A landscape with many valleys, sampled at points; each row gives a point and its height.
From any point a ball rolls to the lowest of the 5 points nearest to it. It stops when none of these is lower. Distance is the straight distance between rows; heights are no part of it.
J_47: [196 168 124 147 144 125 133 167 143 141 136 146  91 163 144]  (h 1.67)
J_94: [ 39 102 115  93  89 132 139  55 108 122 110 125 168 102  86]  (h 7.19)
J_421: [183 198 119 103 145 138 172 173 130 118 161 154  59 164 160]  (h 3.41)
J_62: [139 164 123  99 133 131 155 158 136 105 151 144  79 130 149]  (h 4.12)
J_423: [144 142 137 108 127 130 142 153 136 112 146 130 105 124 144]  (h 3.12)
J_996: [201 121 162 158 170 114 101 167 125 149 129 109 164 154 136]  (h 3.35)
J_238: [154  92 107 189 118 130  95  92 127 158  96 113 149 139 120]  (h 2.23)
J_654: [185 154  86 185 120 133 118 123 134 140 106 154  73 147 137]  (h 1.81)
J_450: [215 180 143 178 171 120 104 182 113 163 119 128 116 174 140]  (h 1.57)
J_965: [168 121 172 132 166 120 108 164 133 136 145  98 170 144 136]  (h 3.78)
J_811: [142 195 140  86 150 131 174 176 135 100 165 153  66 142 157]  (h 4.11)
J_185: [153 112 122 139 131 129 117 129 137 134 129 125 133 130 125]  (h 2.92)
J_367: [180 138  82 203 116 136 104 109 133 153  87 145  82 134 132]  (h 2.01)
J_818: [203 161 110 183 136 124 114 150 137 152 116 139  89 158 136]  (h 1.63)
J_841: [ 28 118 134  94 113 113 142 112 110 112 136 133 150  98  97]  (h 2.90)
J_359: [  8 130 111  85  93 125 160  76 101 112 121 144 137  92  84]  (h 3.88)
J_616: [163 130  95 153 112 135 124 123 144 131 118 139  99 129 133]  (h 2.35)
J_226: [ 50 151 159  84 150 102 162 158 115 106 163 134 136 105 136]  (h 1.53)
J_621: [204 161 110 214 153 129  71 145 113 162  78 130  92 152 131]  (h 1.83)
J_53: [ 47 147 117  84 105 121 162 122 123 104 149 142 118  94 119]  (h 2.24)
J_382: [ 87 129 113  98 105 135 143 117 128 114 134 139 112 106 127]  (h 0.83)
J_682: [ 37 123 170  84 156  90 143 149 105 111 153 127 172  97 122]  (h 2.05)
J_351: [160  71 122 191 128 136  82  92 124 153  84  99 168 145 121]  (h 0.67)
J_202: [167 178  87 135 115 137 158 140 149 124 134 164  46 136 150]  (h 8.33)
J_294: [ 66  84 129 110 102 138 124  67 114 134 108 103 185 114  95]  (h 4.68)
J_441: [108 183 142  80 146 127 175 171 125  98 164 148  89 119 149]  (h 2.94)
J_258: [ 73 174 146  77 142 110 175 169 120 102 163 148 102 113 142]  (h 2.02)
J_418: [101 151 114  94 114 130 160 141 135 103 148 149  86 113 134]  (h 3.70)
J_291: [165  75 139 191 141 120  77 105 125 153  96  92 177 140 123]  (h 2.72)
J_225: [ 78  77 156 108 133 126 111 104 116 128 129  94 196 115 111]  (h 3.77)
J_331: [132  87 175 113 145 120 103 144 126 132 139  88 199 132 126]  (h 3.18)
J_443: [153 115 149 123 145 120 113 158 136 133 139 119 150 139 138]  (h 3.39)
J_65: [106  64 140 127 114 145 106  63 121 147  99  94 201 122  98]  (h 3.68)
J_357: [ 76 113 158  95 134 112 130 135 120 117 147 115 158 112 120]  (h 2.80)
J_893: [ 73 122 142  99 114 125 135 118 129 118 142 131 138 104 119]  (h 2.69)
J_409: [134 158  65 132  83 149 156 106 147 113 125 174  35 116 136]  (h 6.63)
J_116: [122  49 176 132 154 122  84 109 126 137 129  75 216 134 120]  (h 3.62)
J_641: [196 197 139 123 158 136 163 180 133 130 155 151  84 172 153]  (h 2.33)
J_262: [180 116 120 167 140 119  98 136 134 143 111 122 131 138 132]  (h 3.08)
J_535: [205 160 143 153 158 122 122 165 129 143 129 128 123 158 141]  (h 1.60)
J_974: [162 111  82 175 105 140 112  96 137 145  94 137 109 128 124]  (h 2.53)
J_667: [ 72  96 107 109  85 140 127  65 119 127 109 127 145 106 100]  (h 0.80)
J_193: [142  49 146 167 134 132  77  84 130 149 101  77 211 140 119]  (h 2.95)
J_459: [112  69 147 132 127 138  92  95 124 134 118  86 193 121 117]  (h 3.56)
J_8: [108  99 125 115 108 141 121 102 128 131 116 124 141 110 111]  (h 4.01)
J_842: [217 175 148 158 164 124 125 179 126 152 135 133 113 173 144]  (h 1.16)
J_124: [129 192 114  90 127 130 175 158 143  99 150 162  52 127 149]  (h 5.54)
J_513: [119  86 129 130 111 136 109  99 128 131 115 107 162 119 117]  (h 3.55)
J_946: [114 119  98 130  96 142 136 105 140 118 124 144 103 113 118]  (h 1.33)
J_252: [ 67 107 183  90 151 105 127 147 114 119 153 101 187 108 127]  (h 2.71)
J_632: [157 137  70 154  97 144 132 116 143 132 110 162  71 124 133]  (h 3.23)
J_349: [ 95 105 185  90 159 106 114 156 117 123 155  96 202 121 139]  (h 2.82)
J_599: [106 136  90 113  89 145 153 111 143 112 120 157  81 110 127]  (h 5.27)
J_378: [111  64 115 150 103 150 103  65 129 144  95 104 178 130 105]  (h 3.87)
J_804: [107 151 151  90 145 119 153 162 126 102 149 134 120 115 142]  (h 2.31)
J_157: [129 161  83 123  94 137 158 124 144 107 131 166  58 123 142]  (h 7.16)

For each start below, name the point where the ball stops.
J_367 | J_842
J_443 | J_382
J_423 | J_226
J_124 | J_226
J_621 | J_842
J_331 | J_226
J_225 | J_226
J_116 | J_351

For each start below, name every point that the ball comes to, in order.
J_252 | J_682 J_226
J_459 | J_193 J_351
J_62 | J_441 J_258 J_226
J_965 | J_535 J_842
J_409 | J_946 J_382
J_841 | J_53 J_382
